Points on a hilly landscape, in no order, each with its height.
From any point a ball rolls to the lowest of the 2 points nearest to it. It stops when none of these is lower. Distance is the straight distance between rows; heights are no part of it.
Sesen (h 7.83): [ 94 145 110 133 132  87 100 172 144 187 134 104 176 169 137 110 139 127
 121 122 165  76 138 131 129 144 129 118 140 126]
kevol (h 2.46): [111 125 114 188  91 160 111 148 125 107 157 138 151 169 164 114 150  97
 116 160 112 141 181 123 125 149 149  97 107 121]
fut (h 6.52): [161  51 182 111  67 115  97 115 108 105 128  97 101 122  99  98 122 171
 111 148 120 156  95 117 162 188  85 142 157 140]
gage (h 3.79): [114 118 130 109 170 131 135  91 158  89 155 124  89 129  95 170 116 153
  57 143  96 129 138  73 100 171 132 121 134 133]
sed (h 7.97): [127 142 128 150  89 110 103 119 128 176 117 103 177 180 127 129 120 127
 132 144 137 112 116 116 126 126 115 122 123  85]
redib (h 4.50): [153 156 118 147 159 124 132 102 105 135  79 149 109 208 153 106 107 127
 138 132 110 171 151 109  95  56 148 122  78 107]
pes (h 3.36): [134 136 193  80 147 158 176 126 137 134 103 193  88  86 158 147 100  80
  97 131 126 193 111 148 116 119 110 171 124  85]
Tiba (h 1.98): [ 97 154 134 149 163 147 173 124 137  81 151 134 154  90 146 109 171 116
 134 123 122  68 182 120 113 150 142 119 111 161]
Vom (h 3.17): [154 104 211  89 120 163 119 178 119  92 128 165  69  95 106 142  87 110
 157 183  95 179  83 142 111 159 150 154 111 115]
Kolo (h 3.98): [110 148 185  97  90 145 156 123 172  96 147 176  79  89 111 144  94 121
 140 163 149 176 108 120 142 153  87 155  99 132]
Dizub (h 8.03): [ 99 116 103 140 124 142 117 124 105 149 109  96 177  77 127  90 170 136
 170 122 161  60 137 134 155 175 122 140 161 118]
Kuva (h 4.70): [161 116  80 130  97  97  89 144 112 147  85  89 145 192 129 114  91 106
 163 106 161  98 143 165 126 105 175 114 157 142]
zegu (h 4.25): [127 160 150 133 123 153 190 111 139  84 164 141 128  69 140 125 140 110
 134 116 156 106 163 126 123 130 118 132 109 163]
zodu (h 2.73): [122 110 133 104 132  94 111 139 130 172 143 100 170 143 127 121 105 108
  81  98 159  92 129 106 118 157 137 122 171 133]
Zogit (h 8.50): [132 108  55 131 134 125 109 155  81 160  76 121 163 113  93 122 124 110
 170 101 145  59 156 160 135 151 169 113 181 132]
zipu (h 8.12): [130  97 115 117  99 167 122 112  99 136 121  86 159  70 122  85 168 144
 174 117 156  91 119 147 170 162 114 149 170 130]
dodan (h 4.23): [120 126 169  88  86 137 134 120 173  73 148 166  72  78  86 125  99 126
 132 153 157 179 102 121 162 140  95 145 105 164]
lete (h 3.03): [ 75 175 130 116 170 121 121 163 153 144 159 147 136 172 169 117 152  87
 102 120 101 150 179  97  94 135 135  97  83 100]
Fip (h 5.90): [145 101 187 110 175 107 172  69 130 141 129 144 114 102 119 153 122 158
  82 118  77 156 106  76 103 152 105 142 138 105]
nubo (h 3.25): [142 124 135 125 134  71 129 117 112 132  77 104 126 169 154  64 104 122
 215 134 147  96 112 173 118  63 120 157 104 176]
Vufu (h 3.37): [ 90 139 100 138  77 154 118 123 162  69 153 118  79 121 131 161 125 125
 103 185 130 149 120  91 155 187 140 142 119 131]
tiva (h 2.56): [135 163 162  92 137 147 178 109 144 160  89 188 112 100 185 149 118  70
  97 116 134 192 136 144 114  98 109 154 118  89]
reme (h 7.63): [126 156  84 112 193  60 110 190 137 187 106  96 115 191 153 144 117  92
  91  81 163 133 126 124 137 116 160 118 120 151]
seze (h 2.13): [123 124 128  84 180  73 100 175 131 180 163 108 158 147 117 127 118 111
  67  94 156 104 141 104 126 152 150  99 178 134]
vad (h 3.64): [118 164 180 105 102 151 170 119 153 117 137 152 100 110 149 144 102  96
 117 151 140 169 122 115 122 148  93 151  98 103]
Let (h 2.08): [112 120  77 158 185  76  99 183 134 161  99 112 109 209 142  92  98 117
 158 111 178  94 159 160 129 122 165 134 125 172]
kifi (h 2.20): [104 148 142 172 151 145 173 139 131  96 135 148 166 108 164 114 154 107
 142 119 122  79 187 133 103 122 134 121 105 164]
sov (h 5.66): [134 113 155 100 185 109 178  72 150 157 138 147 127  88 138 156 135 149
  65 105  82 155 126  74  97 127 114 125 146 112]
dozed (h 2.14): [110 117  99 191 122 145  96 148 127 129 168 140 168 176 146 125 160 119
 130 162 102 122 191 129 131 140 158  78 111 118]
kufin (h 8.43): [140  98  79 121 134 143 112 154  86 133  84 112 170  86 101 108 136 109
 164  96 154  59 144 147 135 157 153 116 184 123]
Sibon (h 3.21): [ 86 169 120 134 176 109 159 147 156 149 103 172 130 145 204 117 160  90
  97  91 107 164 182  96  94  87 133 116  98 125]
nanuz (h 3.53): [160 129 188  94 151 150 170 115 115 129 117 180 100 105 141 167  86  90
 102 127  89 182 109 136  93 113 133 152 118  75]
mebam (h 8.30): [128  99  82 166  59 141 103  99 134 163 185  94 140 133 119 143 158 157
 139 164 117 152 113 143 158 177 132 122 156  93]
tir (h 4.92): [160  76 149  80  85 150 143 188 145  94 161 166  94  86  34 131 134 122
 110 146 121 179  97 149 133 107 104 105 100 176]
viti (h 7.55): [148 141  85 117 165  61 118 161 132 176  99  96 132 183 145 146 100  91
 104  80 170 117 123 120 116 101 176 119 146 144]
sak (h 5.87): [141  82 104 171 104 124  79 112 106  38 134 132  53 103  74 141 131 210
  89 136 130 164 104 110 158 123 135 136 175 134]
nom (h 2.68): [ 85 103  85 181 128 154 104 134  98 172 115 131 178 123 133  98 184 153
 185 145 123  85 148 150 164 156 126 131 158 127]
nebon (h 8.77): [158 118 114 159  84 160 136 104 123 115 175 113 157 100 120 137 152 154
 154 134 117 114 125 141 158 132 128 114 133 124]
neras (h 4.26): [156 121 127  85  67 131 101 133  99 126  83  75 156 142 138 105 111 108
 160 121 145  88 113 187 136  91 122 137 144 166]
fefen (h 4.00): [128 112 108 149  80 155 112 127 136  89 167 113 112 130 125 160 131  96
 128 183 102 165 125 108 145 183 165 119 123  89]
bom (h 5.73): [106 135 135 121 101 144 132 105 169  51 142 137  68  91 109 150  99 146
  88 146 148 137 125  83 148 153 120 150 129 159]
Ganod (h 8.64): [124  94  92 142 125 152 103  74 158 109 169  94 111 109  89 147 151 203
  80 150 134  99 122  96 151 159 117 115 150 136]
vak (h 8.97): [146 100 111 128  71 183 118 136  85 152 160  92 156 100 113 109 184 164
 187 120 120 160  91 212 178 119 100 161 159 133]
Viniv (h 3.65): [152 151 149 150 140 125 140 113  97 117  86 128 156 137 119 113 123 146
 212 138 115  84 128 192 119  49 107 120 104 173]
Rudok (h 3.69): [155 133 178 111 130 146 198  98 142  90 162 153 108  60 110 131 105 120
 101 101 145 154 137 117 111 119 118 123 121 146]
Tuku (h 2.59): [131 113 219  88 139 153 135 155 133 107 121 177  55  96 128 134  90 108
 154 169 117 168  88 141 106 166 145 181 114 107]
rebe (h 3.57): [ 94 171 150 141 130 144 151 128 126 134 104 161 122 178 185 111 126  86
 119 140 120 164 162 114  92 121 126 151  76  83]
zogir (h 6.13): [123 118 164  96 160  98 130 100 120 196 101 143 138 147 150 141 117 116
  72 105  98 140  75  82 105 126 107 165 132  83]
lib (h 6.07): [151 117 169 126 145 120 127 117 123  43 108 162  32 102  77 152 103 177
  87 137 120 154 135  76 131 164 132 143 139 154]
bazas (h 2.65): [128 135 102 142 144  66 114 115 135 164  78 102 124 213 167  84 113 120
 159 112 167 131 119 119 118  87 140 144 103 155]
fere (h 8.33): [161  83 106  98 123 165 117 142  68 115  83  89 167  58  98 108 127 114
 163  88 148  87 134 160 150 134 142 120 190 121]
zuda (h 8.90): [157  92 112 126  69 173 118 126 100 128 189  97 137  89  95 117 174 173
 169 121 114 162  81 187 181 116 103 156 161 132]
zemep (h 4.71): [164 167 115 137 147  98 141  87 114 159  80 134 112 200 160 117 118 139
 156 128 119 159 113 110  97  48 129 127  88 107]
guniv (h 5.15): [169  93 146 101  85 167 146 159 129  94 177 148 111  74  53 126 139 126
 124 130 122 157 100 163 152 106 102  98 105 166]
lim (h 5.89): [144 141 148  93 129  77 158 103 124 163  69 112 155 115 162 127  99 123
 113  86 148 122  78 137 112  68 105 150 132 152]
kevu (h 3.48): [ 99 122 152  95 162 140 148 106 159  74 135 145  63 111 116 168 100 132
  60 140 106 144 135  78 102 184 136 152 131 136]
zirul (h 5.39): [164 150 136 126  79 137  93 122 105 143  92  97 128 193 115 134 105 130
 160 162 106 147 104 155 114  75  98 121  90  89]
som (h 5.21): [155 164  96 114 165 112 122  96 123 191  73 146  99 181 151 136 126 133
 119 119 108 156  85 101 106  70 146 165  79  67]
Toza (h 3.02): [152 135 126 118 116  75 121 114 127 146  90  99 128 196 154  69 103 127
 189 127 151 122 121 150 119  60 117 144  99 155]
kopak (h 4.12): [156 157 162 136 129 158 191 116 121  92 151 145 149  68 117 132 129 117
 146 106 144 104 147 149 119  98 122 117 108 154]
Lise (h 7.96): [118 128 120 127 117 115 120 130 128 157 125  88 186 105 126  95 146 137
 139 113 166  57 132 135 136 160 125 132 161 130]
Tuli (h 1.43): [126 115  87 153 163 174 149  97 102  90 132 104 125  60 109 120 201 158
 200 138 136 106 146 112 180 149 105 124 154 127]
biz (h 5.45): [131 161 126 152 152 107 176 118 138 141 141 128 176 123 144 144 138 131
 126 109 115 102 134 117  95 101 126 108 116 121]
nagom (h 6.34): [156  48 152 124  67 125  90 104 117 100 148  96  92 100  95  97 136 193
 117 142 126 161  93 126 177 157  91 147 160 143]
Vova (h 4.60): [162  94 128 147  61 155  96 131 118 108 156 100 125 133 109 161 120 131
 148 182  80 185  87 136 158 150 128 117 137  72]
Zoke (h 3.14): [100 125 181  90 167 136 149 105 151  80 116 160  44 108 125 154  97 129
  83 154 100 153 121  89 105 184 140 188 128 127]
pul (h 7.20): [147 132 171  95 115 114 108 111 102 163  82 110 140 173 145 137  91 110
 104 127 128 141  65 114 105 107 103 156 131  91]
dosar (h 6.20): [168 109 183 123 137 101 138 109 113  51 106 155  39 119  65 152 113 192
 123 147  97 163 118  86 125 172 118 135 123 135]
muv (h 2.42): [100 137 116 173 149 126 109 153 143 148 168 139 168 188 141 127 159 131
 124 145 106 111 179 119 113 137 145  77 108 113]
Mezo (h 3.20): [ 93 150 159 174  95 156 130 139 132 120 123 153 137 172 179 107 124  98
 118 157 135 147 180 118 102 123 113 138  76 118]
depu (h 3.44): [134 128 135 137 131 100 118 114 110 125  76 118 142 153 138  84 121 141
 215 144 132  80 113 177 127  57 101 145 109 176]
vurak (h 3.52): [111 134 133 105 156 114 119 103 158 161 183 103 141 151  99 157 137 146
  89 159 101 115 116  84 113 166 119 110 132  95]
sase (h 3.99): [148 173 157 147 133 152 192 119 102 104 117 159 157  90 131 136 131 112
 153 107 129 112 149 167 106  86 120 104 100 157]
kef (h 6.98): [140  96 192 108  98 122 111 118 107 159 108 106 151 156 125 127  92 119
 102 135 108 136  72 114 114 160  98 153 145  90]
tuk (h 9.14): [141 109  99  94  78 166 106 149  68 128  81  88 163  94 127 103 149 119
 179 106 136 108 123 202 162 120 126 147 171 150]
soru (h 2.44): [107 159 155 166 136 130 180 137 127 108 123 160 151 128 181 114 133 104
 131 111 133 113 186 136  96 100 125 126  99 150]
nir (h 5.49): [166  77 153 137 107 133  99 118 123  66 143 132  78 115  74 155 107 168
 130 181  81 173  94  94 160 170 138 126 148 124]
Fonuk (h 8.41): [132  93  77 160  74 152 107  97 131 110 198  97 114 115 105 148 141 164
 138 163 101 178  94 144 158 169 149 127 168 104]
kamaz (h 7.77): [ 94 164 117 131 155  82  87 189 142 205 128 110 154 207 139 115 137 129
 122 119 167 109 141 122 131 129 115 116 120 121]
sazi (h 5.42): [121 126 135  86 190 112 174  86 166 147 150 145 124  79 154 156 142 116
  66  94  83 145 145  75  98 115 127 115 136 114]
guku (h 2.05): [111 150 101 141 167 171 159 109 136  72 162 121 131  81 129 123 184 135
 142 132 128  66 184 112 137 159 144 110 120 160]
Vabod (h 4.39): [ 96 169 147 127 107 145 175 108 166  97 166 143 123 105 157 128 136 116
 116 137 145 123 164 108 126 151 109 148  95 148]
motir (h 3.23): [104 163 164  98 129 146 168 113 143 129 129 163 104 118 168 148 118  87
 110 139 119 167 137 107  97 150 118 170 100  77]
pilob (h 2.74): [ 87 160 136 154 157 118 172 143 149 126 120 170 149 129 208 112 140 100
 109  92 128 126 184 121  84  97 130 125  95 147]
Gof (h 2.25): [162 149 163 107 134 128 169 100 113 155 106 146 132 131 138 167  98 126
 115 117  99 162  93 128  89  76 101 127 118  91]
Madu (h 4.43): [111 130 173  89  99 132 129 120 187  85 137 195  56  79  62 119 106 164
 129 150 169 179  92 120 154 129  71 145 102 173]
zasi (h 8.83): [167  98 114 138  72 170 130 108 107 109 183 104 142  73  97 118 168 172
 160 135 113 138  95 165 176 124 105 128 149 137]
vir (h 2.96): [139 131 133 107  86 163 136 115 144  62 176 155  82  51  76  97 140 126
 136 116 167 143 107 140 174 120 112 138 105 185]
timen (h 1.75): [108 104  86 210 112 161 106 135 110 137 166 137 168 155 147 110 177 133
 151 157 100 119 175 153 141 136 158  94 143 130]
gufaz (h 3.29): [156 161 159  92 140 132 199 109 135 143  98 177 130  77 163 161 118  93
  93  92 132 178 140 143 110  69 118 118 125 116]
gon (h 4.19): [109 107  77 142 100 142  90 148  73 140  51 118 165 131 142  90 133 106
 196 112 145  96 143 186 148 138 148 142 171 155]
fonis (h 8.73): [135 117 114 150 107 148 138  91 135 143 162  99 168  95 115 121 161 161
 143 141 130  82 127 124 148 155 125 119 145 123]
fafom (h 4.22): [169  96 187  90 110 163 136 186 114 119 126 149 100 120  66 167  97 116
 126 170  85 184  85 159 108 115  98 113 107 115]
leme (h 8.52): [109 119  56 160  86 161 113 109 144  61 185 114  72 103 111 148 146 158
 105 147 138 159 112 135 165 150 161 138 172 141]
vipa (h 8.21): [145  76 119 106  94 163 110 127  93 133 123  88 167  70 121  98 136 124
 146 100 162  92 124 148 154 160 136 141 188 129]
Tunez (h 8.56): [109 114  66 155 109 164 102 112 147  50 165 123  78 109 103 160 137 172
  64 137 142 131 124 109 155 151 150 130 155 143]
kerub (h 3.22): [133 138 163 101 104 159 153 104 162  69 167 169  87  43  82 105 124 122
 123 109 182 136 125 125 153 114  98 145  99 184]
Sogig (h 2.92): [169 139 185  96 132 154 166 125 112 131 116 158 115 118 117 166  81 103
 119 133 107 175 105 142  92  89 114 116 114  87]
gules (h 6.17): [164 163 141 114 139 104 178  99 117 153  91 145 134 111 139 148 119 143
 148 114 126 137 100 176  98  25 104 109  99 155]
noz (h 5.22): [165 158 131 137  95 134 122 111 104 127  98 117 143 188 131 133 103 129
 156 156 115 149 137 159 105  64 113 103  87 114]
nen (h 2.19): [113 104  87 200 116 165 111 122  99 154 149 125 175 133 141 113 186 157
 175 146 103 102 153 157 153 147 147 114 144 125]
vevam (h 5.71): [145  80 119 159 106 122  86 106 114  59 124 125  63 112  69 152 128 209
 107 158  94 168  88  95 174 161 134 130 167 136]
zolan (h 5.11): [ 99 165 124 102 179 110 183 117 167 144 159 146 142  94 171 144 154 101
  94  89 102 144 164  92  90 115 135 106 119 123]
perol (h 8.61): [149 121  79 126 153  82 117 163 121 175 111 105 158 154 102 141  98 113
 129  89 168  65 136 139 116 120 177 104 171 136]
reb (h 5.34): [115 155 117 137 182  93 174 120 154 152 149 135 172 103 148 151 161 133
 105  95  97 103 143  99  95 107 119 104 120 119]
nez (h 2.26): [164 120  96 142 124 193 130  91 106  64 173 113 109  52  88 121 179 149
 165 126 142 118 124 129 181 129 135 130 141 150]
vilug (h 8.70): [116 146  74 115 216  57 141 195 132 162 115 114 135 140 142 129 125 104
 104  65 162  75 127 156 125 127 145 121 143 157]
nes (h 1.96): [115 127 202 103 152 149 150 132 155 116 124 174  58  93 144 146  90 105
 139 167 122 160  95 125 110 171 144 203 112  90]
bitiz (h 3.19): [124 140 132 128 144 116 132 112 145 152 170 116 152 159 120 165 132 123
 110 153  95 126 128  92 102 153 125 104 116  78]
kefa (h 6.27): [160 172 139 128 152 106 190 104 115 138  85 168 138 102 157 138 123 123
 149  98 128 144 139 178  90  34 127 111 101 155]
guzil (h 2.77): [111 169 119 136 154 114 111 147 140 167 168 129 155 181 125 153 151 123
 120 149 103 119 151 101 107 143 138  79 104  84]
fuzi (h 1.60): [ 90 154 135  77 172  70  97 175 154 187 176 103 160 152 132 119 127 121
  91 102 156 103 125 107 130 152 126  99 150 135]
Zil (h 6.04): [158 154 136  88 137  74 160  88 126 172  67 129 135 124 163 129 110 131
 150 107 148 139  82 153 113  39  89 136 108 158]
reto (h 2.89): [ 92 137  94 141  97 146 119 122 152  92 182 117 124 143 144 133 155 110
 115 169 116 128 168 106 135 183 146  95 116 124]
fotu (h 4.80): [106 125 110 203 168 123 108 140 122 133 115 148 175 174 143 113 129 147
 162 138 112  71 165 141 113  80 147 112 113 139]
foz (h 8.57): [143 110  68 131 143  99 108 161 108 172 110 112 171 129  85 141 110 133
 151 102 156  53 146 146 130 137 172  97 182 135]
fevo (h 3.56): [145  89 154 110  64 132 107 124 118 141 124  88 170 124 129 107 100 132
 100 116 149 108 109 135 137 147 115 130 163 130]
rezar (h 7.90): [107 147 123 139 113  95 112 131 143 187 127 104 178 173 137 128 133 127
 118 127 149  98 120 114 119 141 118 120 131 106]
lopo (h 5.83): [ 91 130 151 124 116 139 123 118 170  53 107 161  50  91  94 147  97 172
  70 142 162 144 123  80 149 141  98 170 123 161]
belu (h 3.24): [ 63  95  78 165 142 151 106 143  78 157  80 137 173 106 134  80 173 130
 196 133 130  95 148 143 163 184 109 144 177 130]
pakab (h 5.84): [125 130 130 105 171 104 109 114 132 222  83 151 126 144 154 152 128 112
  78  99  95 139  76  89 113 109 127 169 109  79]
Biv (h 4.97): [142  75 155 134  85 141  86 135 120 129 135 102 125 135 101 155 113 145
 144 185  76 164  63 115 155 179 124 137 136  71]
Sus (h 5.48): [164 102 140 127  95 150 125 107 137  52 169 136  88  81  79 137 110 148
 106 139 128 161 119 115 166 137 128 123 128 159]
Fone (h 3.82): [154 166 153 145 138 145 162 118  95 110  97 142 162 107 114 131 129 132
 178 123 116 103 130 188 109  67 105 104 103 168]
fus (h 4.48): [155 115  96 110  76 110  88 134 104 128  73  83 149 171 145  97 109 108
 183 121 148  90 131 184 144  93 149 139 142 163]
Dom (h 3.13): [ 80 152 101 127  94 146 121 123 171  78 176 117  97 137 146 150 148 118
  99 166 129 131 146 102 141 193 134 121 104 139]
zom (h 5.25): [150  75 163 132 109 142  98 129 125 102 132 124  96 128  86 165 102 155
 148 190  66 161  78  99 146 186 146 138 132  96]
lesu (h 4.24): [122 149 135 156 137 139 134 124 113 105  80 156 122 190 173  94  96 109
 133 138 127 162 182 117  91  55 147 127  87 137]
zelip (h 8.68): [128  95 110 134 114 139 111  79 147 134 170  88 146  94 106 125 149 177
 120 150 146  88 118 103 149 166 122 123 157 137]
Buvo (h 4.58): [ 78 174 160 132 129 130 183 112 174 131 153 155 129 124 191 125 149 107
 109 130 133 148 168 103  96 138  99 138  92 126]
Vuf (h 7.34): [147 138 139  92 110  91 114 118 119 167  81  97 136 179 160 124  87  99
 114 106 151 137  78 119 110  87 123 147 132 123]
ler (h 4.30): [ 89 159 109 160 209  93 122 176 155 156 131 154 149 181 160 134 149 126
 117  95  92 145 158 110 104  89 134  82  90 130]
benaf (h 3.93): [130 175 150 136 119 153 145 123 106 119  85 160 113 175 170 107 105  96
 125 140 124 171 161 132  88  89 125 131  79 100]
Zor (h 6.14): [133 105 188 109 156 110 152  83 126 167 129 141 131 129 125 144 107 138
  90 123  83 143  86  80 105 142 101 152 140  89]
Zelu (h 4.49): [ 88 158 119 152 218  78 127 170 156 148 158 150 161 149 149 116 163 141
 131  88 100 102 162 135 109 108 133  70 104 139]
Reluk (h 5.33): [183 100 157 123  84 163 138 118 131  82 178 135 114  75  77 131 122 145
 127 133 122 145 111 136 153 113 109 103 122 149]
Ref (h 5.54): [141 152 104 107 173 118 128 113 133 213  93 160 122 152 153 163 135 117
  92 109  90 147  90  96 107  92 140 152  95  59]
vidi (h 4.89): [139 136  98 129  97  92  87 145 123 157  88  91 144 216 138 105  99  97
 134 117 176 110 138 141 121 110 162 124 135 128]
losis (h 5.59): [121 149 131 151 146  86 152 118 130 164 100 114 179 136 139 135 135 137
 143 106 141  72 113 131 113  99 119 133 124 128]
nalus (h 3.81): [111 121 122 108 168 124 115  85 165 123 172 105 119 133  94 172 121 156
  79 160  92 118 125  83 111 180 128 103 139 117]
Dafo (h 8.06): [128 125 122 139  57 130  85 126 124 178 121  93 165 177 131 131 121 120
 130 147 138 132 106 132 142 149 112 126 138  77]
Pepel (h 4.63): [149  79 179  81  96 154 148 192 131  99 139 161  91 104  48 142 105 107
 122 154 112 189 101 144 124 127  98 109 107 148]
lov (h 1.11): [ 80 170 125  93 186  58  96 192 152 184 170 117 150 146 145 106 136 128
 123  89 156  89 146 136 150 154 117  95 143 142]
faro (h 0.61): [ 97 163 106  93 198  68 110 211 144 171 158 120 147 119 124 110 126 121
 125  80 161  64 157 160 144 160 132  97 162 147]
Fakip (h 8.18): [126 102 109 158  55 136  81 117 124 173 147  94 152 151 123 139 137 137
 132 170 119 156 109 137 151 170 124 122 140  66]
kom (h 4.05): [111 167 101 144 195  94 138 147 149 179 122 145 147 157 164 141 160 132
 113  95  94 143 142  96  95  86 139 101  94 111]
Gulo (h 4.96): [149 159  99 117 157  95 121  86 122 186  71 126 104 200 160 110 127 135
 141 121 128 165  94  86 120  66 137 151  76  95]
Duf (h 2.63): [159 127 114 110 108 185 130 106 113  55 179 138 100  47  78 103 167 125
 152 113 149 140 109 141 186 110 129 132 122 176]
todob (h 4.61): [ 95 142 123 164 204 114 132 164 153 128 154 144 179 138 141 114 159 142
 142 121  93  73 170 131 116 127 137  79 113 137]
numo (h 5.94): [130 114 150 150 118 133 104 133 133  25 103 169  40  97  90 142 114 175
  61 133 152 137 131  79 151 140 120 151 136 161]
pas (h 2.30): [123 114  85 153 164  62 109 148 134 152  89 101 117 214 151  82  97 111
 162 121 178 110 147 136 123 113 165 139 117 167]
biziz (h 4.47): [141 100  72 128  99 125  87 148  82 131  62 105 145 149 133 100 123 107
 203 112 138  92 150 194 143 117 164 132 163 161]
fezo (h 7.45): [145 135 117 106 135  86 124 131 124 158  85  94 144 176 149 129  87  90
 102  84 173 120  99 119 106  98 154 132 136 143]
toba (h 5.07): [163 160 142 170 101 145 136 121  99 120 116 134 160 164 136 138 120 124
 148 135 115 126 153 153 106  80 128  98 101 122]
rore (h 6.15): [159  58 123 144  95 144  95  82 115  91 175 112  82  85  78 111 148 204
 128 128 129 146  80 134 182 127 107 155 170 144]
pil (h 8.67): [132 132  78 123 198  58 135 180 128 156 108 108 149 135 114 136 110 108
 112  62 162  68 129 154 118 120 169 116 168 150]
Serid (h 3.66): [115 113 101 137  83 150 100 125 144  57 162 118  83 116 111 163 113 118
 120 180 112 172 108  99 166 185 171 138 139 118]
vabel (h 4.29): [155 119 123 156  73 161 110 148 118  97 149 109 122 134 120 158 121 100
 136 175  96 171 117 123 147 160 141 112 125  74]
puli (h 3.71): [157 148 181 102 130 137 203 107 133 121 135 168 134  68 130 149 103 108
 108  95 135 163 128 147 102  88 106 118 122 137]
los (h 1.86): [111 125  74 152 169  82  86 209 122 167 105 120 123 190 127 110 108 115
 145 112 174  75 171 166 133 133 168 113 136 164]
Razo (h 5.99): [148  69  99 172 106 141  83  79 110  65 158 124  58  98  74 130 146 213
 105 122 135 145  93 127 172 111 124 145 165 144]
guna (h 5.35): [147 142 136 119  74 119  89 113 111 157  81  89 139 206 129 115 105 128
 151 150 121 143  98 137 111  99 108 139 103  84]
mes (h 5.62): [141 119 149 120 100 145 143 101 153  63 163 127  89  88 106 155  94 131
  98 148 124 139 132  89 140 151 130 130 127 144]
Tup (h 8.60): [118 102  83 143 134 165  90 109 157  73 157 110  91 110  88 168 146 197
  55 134 128 112 135  98 141 152 141 109 146 147]
kar (h 7.89): [106 130  95 134 115 104 104 166 125 172 114 110 173 145 137 100 135 114
 132 111 172  65 146 147 137 152 146 124 156 141]
minon (h 5.09): [142 146 110 119  90 103  85 125 112 167  73  84 140 228 145 108 102 109
 142 137 160 130 117 129 114 104 128 136 111 110]
nepim (h 3.45): [145 124 168 109 136 146 168  94 155  62 163 151  80  58  90 128 104 138
  94 104 164 135 142 103 129 119 116 139 123 175]
Levit (h 3.74): [ 84  97  66 145 128 149 101 152  63 149  67 129 167 112 129  88 156 110
 193 111 143 103 159 166 160 175 139 135 187 142]
barap (h 5.72): [133 146 153 120 129  92 153 117 135 163 102 104 180 121 150 118 110 134
 114  89 152  98  94 123 117  99 112 141 142 128]
vop (h 7.71): [ 98 162 102 120 178  76  95 181 142 204 119 104 137 201 154 124 138 107
 107 101 167 127 124 119 133 118 131 125 117 132]
besa (h 3.15): [ 72 175 129  93 175 133 135 146 158 147 158 147 109 148 172 125 152  77
  92 126  99 149 157 107  85 156 135 130  83  77]
tapoz (h 4.83): [ 82 166 149  88 155 127 188 106 170 137 142 152 121  96 192 131 146  91
  86 110 114 150 165  95  95 130 112 140 115 118]
likiv (h 1.87): [144 115  84 145 158 192 126  73  96  85 147 103 103  53  89 124 198 153
 191 129 152 124 129 117 183 130 116 135 162 132]
Sor (h 3.95): [154 112 150 105  56 138 112 128 112 137 106  79 170 135 131 121 109 130
 132 121 143 109  93 171 139 110 103 139 149 141]
darif (h 8.47): [135 104  69 158  80 159 121  94 133  80 196 110 102 103 108 141 146 162
 134 141 118 160 110 132 167 155 157 131 163 125]
Lozok (h 2.75): [ 84 158 134 146 151 124 118 158 151 127 163 144 151 175 163 123 153  93
 108 128 112 125 191 106  96 139 139  88  89 121]
Vabi (h 3.70): [164 107 197  92 127 176 127 182 107 106 117 157  87 114  97 154  81 100
 148 169  91 176  88 159  91 123 132 147 103  85]
gatud (h 3.18): [134  91 148 111 101 117 118 127 122 149 125  87 176 129 120 114 100 115
  91 110 163  91 122 120 121 152 135 124 170 133]
gedup (h 1.56): [112 128  72 137 177  94  91 219 106 174 120 134 134 159 113 122 116 121
 151 104 158  59 176 170 129 147 163  99 155 154]
Fup (h 4.72): [ 93 124 107 194 195 119 107 172 139 152 134 145 175 177 139 110 146 151
 154 131 109  69 168 136 112  99 139  93 115 133]
viz (h 9.06): [130 111 100 129  65 176 110 137  77 151 114  94 164 104 140 101 164 142
 194 114 129 128 108 206 176 126 109 156 159 146]
poz (h 6.74): [158  68 205 100  82 119 110 120 106 124 117 107 122 135 110 111  96 139
 104 146 108 150  88 117 136 183  92 144 153 115]
sazas (h 4.93): [135 142 133 191 130 136 142 126 105 114 106 143 171 154 139 125 131 130
 164 131 109  95 164 149 108  73 138 111 109 144]
dad (h 1.82): [113 130  94 157 178 168 159 111 108  68 141 126 144  69 116 119 194 138
 183 138 119  75 177 110 154 161 125 111 138 142]
tolam (h 3.72): [115 163  93 134 190  91 157 150 161 177 105 161 139 131 185 148 170 111
 101  78  88 146 161  99 100  75 140  96  99 118]
Mig (h 2.64): [ 95 122 196  98 175 137 150 113 162 109 117 179  41  95 155 145  95 131
 105 156 107 154 107 116 102 185 153 214 130 116]
siki (h 2.83): [107 137 139 178  67 164 117 144 125 107 130 145 136 162 166 111 133  89
 127 173 125 160 168 124 129 157 125 123  90 107]
Vufo (h 1.12): [ 94 139  85 111 179  86  94 218 116 169 143 135 143 132 116 108 134 126
 144  94 159  57 174 169 148 174 142 100 156 140]
voso (h 2.57): [ 72 172 142  95 160 138 147 130 153 149 137 153  96 130 183 134 134  81
 100 141 104 147 137 106  84 161 138 170  86  61]

Call two points neighbours if one is among the 2 nearest of the other. Go from one point of each pair to the other, from neighbour to neighbour, staying as low as possible. Name the highest point that can't be avoided.
Tuli and nes: zirul
Gof and tiva: nanuz
dozed and voso: besa
timen and faro: fus
Tuli and Tiba: guku
tiva and Tiba: puli
nes and voso: nalus

Two balls start at each pair of points below. Name the first point that both come to, or write never.
toba and nebon: never
zelip and vipa: Sesen
fere and zasi: Sesen
ler and reb: never
Zor and barap: zolan
biz and fonis: never

For each start below, name every point that the ball comes to, in order.
tir: Pepel fafom Vabi Vom Tuku nes
rore: Razo sak vevam nir zom Biv Vova vabel fefen Serid Vufu Dom reto kevol dozed
pakab: Ref som Gulo zemep redib lesu benaf rebe Mezo siki kevol dozed
perol: foz Zogit kufin fere vipa zipu Dizub Lise kar Sesen
biziz: gon Levit belu nom nen timen
Fonuk: mebam Fakip Dafo sed rezar Sesen
Sor: fevo gatud zodu seze fuzi lov faro
viz: vak zuda zasi nebon fonis zelip Ganod Tup Tunez leme darif Fonuk mebam Fakip Dafo sed rezar Sesen
